A landscape with many valleys, sampled at points; each row gives a point and its height.
A ball rolls from a point to whichever of its 2 nearest points has the largest drop for the distance, and stops where none of them is lower. Distance is the straight distance between rows; heights are no part of it.
kilut: [ 19   9 -15   4   0   3  13   1  -2  12   7  40 -15  -1   6  11  11  -7
   4 -11   8  21 -17   8  -5]  height 228
siser: [-12   9   7  -4  -6  -4  12 -20   8 -17  -7 -20  -9  -1   5 -10  -6 -19
 -10  -7  -8  -4 -10  -7  14]  height 531
zut: [-10  16  -4 -24 -20  -8 -11  14  -8 -11   3 -13  -3   3  14 -10  -6  -5
   3  17  10 -23  20 -16  -3]  height 528
loz: [ 10   3   0   0  18   4 -26  21 -10  15 -25   2 -10   2  -2  14   4   9
  18 -10   1   6   8  -2 -19]  height 275
Vok: [ -7 -22  19  -2   1   2  -9  -8 -10 -18  -5 -18  23   3  -6  -2  -4  14
 -14   3 -11  -8  10  10  -7]  height 498
sovub: [-12   5  -3 -21 -14   9 -14   3 -10 -17  -6  -8  -6  15  16   4 -21  -8
  10   8   7 -25  31 -14   7]  height 564
Rak: [ 10  -8  -9   6   7  -4   4   5  -7  -1   0   1   5  -1   8  12   1  10
   8  -9 -16   7  -7   1 -11]  height 173
Gol: [  2  11 -14  24  -9  11  29   5  12  10   7   3  -9   0  15   3  -7 -10
  16   5  -4  -9  26 -22  10]  height 408
Baruf: [  0  17   1  -1  -2  -4   1  -6  -8  10  -7  -9 -26 -23   5   2  -3  -2
  -6   5   4   6 -17  -7   2]  height 586
favot: [-16  -9  -4  19  -9   1   2 -10 -13  -4 -11 -18  19 -22  -8  -5 -10   7
  -8   4 -11  -9   9 -10   7]  height 369
vofa: [ -3   9  -2 -10 -21  -5  -5   6  10  -2  18 -14  -2   4   1 -13   3  -3
   1  21  15 -20  20 -16  10]  height 499
guvif: [ -1   0 -24  -3  -4   3 -27  13 -10   4  20  20  -3  -4  -4  11  -5   0
  -6   8  22 -10  15   9   3]  height 390
veve: [  1 -17   4   6  18   0   4  -8  12 -17   3 -18   9  17  -3   3   1  -6
   6 -22 -20   1  -9   4  10]  height 730
lepi: [ 15   5   6 -15   3   8 -29   5   4  -5  10  19 -19  17  -5   2   9   1
  -5  -4  15   6   2  15  -6]  height 283
Laz: [-17  -1  -5  -1  31   0   1 -10   4   8 -22 -29 -15   0  -1  15  -5  -7
  15  -3 -11  -7  -1   8  11]  height 647
lona: [-14  16  -2  -2  -8 -20  15 -10  23  -5   1 -10   2  -7  -7 -16  14 -16
  -3   4 -15  -5 -10  -6   9]  height 511
Tul: [ 11   2   0  31  -7  13  16   3   2   9   3  -7  -4  -4   5   2 -10  -1
  15  -5   8   5  17 -19  15]  height 380
nofak: [ 14 -12   4   9   1   1  19   3  -4  23  10   9  13  -4   7 -11 -10  19
   6   3  20  24 -28   2  -1]  height 256
tuza: [-10   2  10 -10 -21   0   6 -12  -8 -26 -15 -16   1  -2  11  -9 -12 -20
 -11  -5  -2 -13   0 -12   6]  height 549
gen: [ -9 -12 -22   4  15 -15  -9  12  13  -8  22  -3  20  22  -1   2  -7   4
  15   1  -3  -9   9  11  -2]  height 703
mameb: [ 18  -2 -12  -6   1   5 -28  14  -2   1  31  13 -12  13   2   8   0  11
  -2   4  20   0   8  12   0]  height 340
bepe: [ -3   8  -6 -15   6  -1  -2 -13  -7   1 -10  -4 -28 -13   8  15   6  -3
  -9   0 -10   5 -16   8  -3]  height 573
Bot: [ 15 -21   5  13  -5  17   7 -16  -1 -22   9   1  11  15  -4  13  12   6
 -11 -19 -26   1  14   6   3]  height 753
zama: [  2   9  18 -22 -18  -3   4   5   7   0 -10 -12  -6   9   8 -26  -3 -13
  -1   1  11   4 -15  -7   3]  height 324
beg: [ -2 -11  31  -1   1  15 -23  -8 -16 -12 -10  -7  -4  -2  -2  -7 -18  11
 -26  12  22  -5  -6  12   2]  height 421
Kemar: [  8  19 -14  22  -7  -2   8   4  26  13  10  14 -13 -10 -13   6  30 -12
   7   2  -3  -2  15 -10   6]  height 264
Pud: [-10   3  -1   8   2  14  -1 -10 -11   8 -18 -16 -12 -12   5  15 -23  -4
  13   5   3  -8  20 -14  16]  height 618
zadag: [-16  12  -7  -5   8 -25   5   5  19   2  -2  -7   6  -4  -5 -10   8 -10
   9   4  -7  -3 -12   2  -2]  height 494
guv: [ 12  -9   5  12  13   9  10  -6 -22  13   7  19  14  -9  -4   4  -8  25
  -5  -3   8  26 -18   2  -6]  height 222
bepun: [-12 -12  -9 -16  23   6 -23  -1   6  -8  -8 -10  -3  24  -7  12  -1 -11
  10  -7   0 -10  12  22   9]  height 675
luzo: [ -9  -1  -8   1  12 -25  -2  13   9  17  12  -1  12 -13  -6 -11  -2  10
   4  15   8   1 -16   9  -5]  height 476
Gufuf: [ -1  -9  -5   4  19 -13   1  -5  22 -12  11 -16   7  15  -4  11  19  14
   6  -6 -31   1  -4  12  -1]  height 721
dipa: [ 18  -1   5 -25  -7  -2   2  15  16   2  14  18  11  37   4 -14  20   2
  11  -3   5  14 -14   9 -13]  height 253
rem: [  9 -18   5  19  16  13   4  -7  -9   6  11  14  14   2 -13  11 -11  13
  -7 -14  -2  21  -6  12   4]  height 263
noro: [ -6   4 -12   9  -1  -1  19   9  13  -4   6  -3   8  17  12   0 -13  -7
  25   1  -8 -18  27 -18   6]  height 439
fel: [ 10 -11  17  16   1  18   0  -8  -6  -3   6   2   8   4  -9  -6 -17   0
 -10 -17  10  16   0   3  13]  height 309
Guno: [ -4  11  31   4 -10  -3  15  -9   1  10 -11   2  10 -22 -19 -15  12   2
 -12   3  -1   9  -6 -13  -2]  height 241
zoret: [ 14  -2  10   4  11   7 -19   8  -5   3  -7 -11  -8   4  -1   4   1  17
   8  -7   0   7   3  -2  -8]  height 260
dobun: [ -6  -1   1  -6 -10   3 -22  17 -14  -2   3  11  11   0  -6  -7 -13   0
  -7   4  24  -7  14   1   5]  height 441
rof: [  7 -12 -17   9  14 -14   3   6  21 -14  31   1  11  26   4   6  10  14
   7  -3 -19   3  -3  13  -1]  height 712
Ronar: [ 22 -16  16   6 -16  26 -14  -9 -26 -11   5   9  -6  -3   4  16  -4  17
 -19   0   8   3  12   4  -7]  height 246
Veri: [  3   1  11 -10  12   8 -17 -10   7  -2  -3  17 -12   7 -16  12  19  -2
  -8  -7  -5   8  -3  19  -9]  height 346
mem: [  5   7  -5 -11  -7 -11  27  14   1   8  -6  11   1   5  21 -11  -7 -21
  10  -8   0   7 -23  -6  -8]  height 240
pame: [ 21   5 -18   6 -16   2  23   7  -2   1  18  21 -10   7  20   6   2  -4
   1  -6  -4  10  -2  -2  -3]  height 282
nataz: [ -7   9 -11   8  -7  -5   1   1  12  -5  12 -11   4   2  -5  -6   2   0
   9  13  -2 -17  22 -14   9]  height 473
suv: [  8   3   9 -30   0  -6   5  -6   6 -15   9  13   8  28   5 -14  17   6
   1  -2   7   8 -19  10 -10]  height 204
kag: [-11 -10 -12  -7  16  -1 -17   3  13  -7   6 -10   6  26  -5  15  -4   3
  22   3  -6 -16  25   7   7]  height 690
Fak: [ -4  -6 -11  27  11  -2  22  -8   8   1 -15  -5   4 -11   0  15   8 -12
  11 -18 -28   0  -1  -6   2]  height 174
falis: [-10  -5 -11  -1  24  10  -1 -14  10  -2  -6 -14 -18  15  -3  19   0 -21
   9 -12 -10  -2   7  14  18]  height 659
pomif: [-11   3  21  14  -8  -3  -2   1 -12   6 -11  -9  16 -31 -19 -10   1  10
 -14   9  -1  -3   9 -16  -3]  height 303
Gok: [ 13  14  -2   2  19  -2 -20  19   6  21 -10  19 -18   0  -8  10  15   2
  15  -9   7  12   0   7 -17]  height 208
farev: [ -3   6   4 -11 -19  -8  19  14   3   6 -18  -3  13   1   9 -21  -4 -28
  11 -11   2   0 -12 -15   0]  height 281
Zagik: [  8  16   5  -3   3  -6   1  11  17  19  -4  15  -9  -2 -11  -6  18 -11
  10  -6   7  15  -8   4  -4]  height 139
nikuf: [-14 -11  16 -10   0   2 -17  -1 -13 -13  -6   2  15   2  -8 -10 -15   3
 -18   0  10  -3  -2  12   1]  height 458
popil: [-12  -1   2  -8 -29   0  -6  -7 -10 -27 -13  -2  10  -5   3  -6  -4 -16
 -17   3   0 -20  13  -4  -2]  height 572
sevip: [ -3  -1 -18  11  13 -15  23   5   7  -3   3   1  -1  -2  18  10   3  -4
   7  -9 -27  -1 -10  -3 -11]  height 83
temo: [  3  15  23  -7  -4  -1  10  -1  15  22  -5  16   1  -6 -20 -13  21  -7
  -2   1   5  19 -14  -2  -2]  height 187
gume: [  2 -23   5   5   3   7  11 -21  -3 -19  -6 -12  12   6  -4  10   8  -2
  -8 -21 -29  -2   0  10   7]  height 740
Zuz: [  8   5  -8   0  10 -10  16  22  -2  21   0   4 -16  -5  24  -4 -10   2
  12   0   6  10 -17  -1 -17]  height 607
tufes: [  7   4  25 -19  -8   3 -10  -3  -4 -12 -16 -17 -18  14  17 -26 -15  -3
  -9   1  19  -2 -13  -5  -1]  height 353
doz: [-18  11  -3  -2  20   1  -6   0   1  10 -20 -15 -11  -4   1   0 -22 -12
  16   2  10  -4   1  -7   9]  height 634
veg: [ -8   7  -3  -3 -13  15  -9  -8  -3  -5  -7   0 -14   4   2  10 -20 -13
  10   4   9 -18  32 -13  19]  height 595
mib: [-11  -5  -8 -11   3 -13  -6  -8  -8  -1  -2 -18  -9 -17   2   9   8  12
 -10  13 -15  -8  -8   8  -6]  height 553
vil: [-25  -3 -10  12   6  -6  13  -8  -3  -3 -13 -26  14 -15   3  -2 -18  -5
   5   3 -14 -11   0 -13  10]  height 412
ral: [ 18  15   3  -1  -1  -2  15   8 -16  14 -12  -1 -22 -16  23   2  -8   9
   4   1   1  16 -22 -14 -13]  height 598
kinus: [ -8  -3   7  -6  19   9 -20  -9   0  10   4  23 -10  -2 -27  14   8  -3
 -19  -2   5  12  -2  26   0]  height 388
fip: [-12  -3  -3   3 -16   4 -19   2  -8  -4   9   5  18 -21 -18  -5   2   9
 -26  21   9 -28  25  -7  -2]  height 630
Laf: [ 11 -12  10   6  -6  16  -3  -7 -33   3  -1  15   6 -18  -3  11  -7  22
 -16   0   3  10   0  -1  -7]  height 145
tuk: [ 15 -11 -18  12 -12   1  36  -1  -6  12  19  23   8   0  18  -4  -1   9
   0   4   8  18 -19  -2  -1]  height 286
ruf: [ -8 -17  16  -8   4  -6  -7 -19  -3 -19 -10 -26   3  -4  -5   4   9  11
 -16  11 -12 -13  -1  19  -5]  height 526
tor: [ 12   0   3 -23  -2  -7  25  -9   4 -16  14  -4   4  27  20 -15   4  10
   2   1  -1  10 -30  -2   0]  height 148
femo: [  1  15  -9   4 -12  -7   4  19  23  28   7  10  -6  -7  -4  -3  22 -13
  14  12  13   0   3  -6  -2]  height 203
Gupiz: [-14  -5  -3   9  15   0 -13  -1 -12  18  -4  12   7 -22 -21  11  -4   3
 -12   2   3  10  -5  17   2]  height 432
kele: [-10  -4  -4  -1 -28   5 -13  -2 -10 -19  -5   6  16 -11  -7  -5   7  -3
 -20  14  -5 -28  27  -5  -8]  height 602
tarad: [-14   6  -1  -7 -19  -7  -5   2  -8  -6 -12  17  18 -20 -14  -1  17  -2
 -13   6 -18 -13  13  -4 -18]  height 638
novis: [  6   4  -2 -26  -9  -8  27   3  -6   1   6  -4   4  13  28 -18  -9   2
   1   8   3  10 -32  -5  -3]  height 192
redib: [  6  10 -11  27  -3   0   9  -4  17  10  14  12  -2 -20 -20   5  25   5
  -6   4 -14  -1  10  -6   3]  height 310
Bopal: [  5   0  14  20  -5  11   5   4   1   8  -4  -4  12  -3 -13  -8  -9  -6
   6 -14  13   9  14 -10  13]  height 348
rik: [ 28   9   0 -11   6   6  -4   1   1   5   9  22 -21  17   5   0  10   9
   3  -7  13  20 -18   7  -8]  height 217
sil: [-15  -7 -21  10  16 -19  -3   3   0  17   8  11  12 -25 -10   5   0  10
  -4  13  -4  -2 -13  12  -7]  height 461
vunib: [  3   1  21  -8   0   8 -27   1 -12  -8 -20 -21 -18   4  10 -12 -16   9
  -7   5  22  -6  -1  -6  -2]  height 382

For each start below, name the point where the ball stops.
luzo => lepi
gume => guv
veg => guv
vil => Zagik
kag => guv
Bot => guv

Call two points neighbours if one is among the 2 nearest of the other. Go from one point of each pair to the other, from neighbour to neighbour, staying as low as possible. Name the highest point that can't be avoided.
lepi and Laf => tuk
tor and rik => dipa
sevip and Zagik => loz
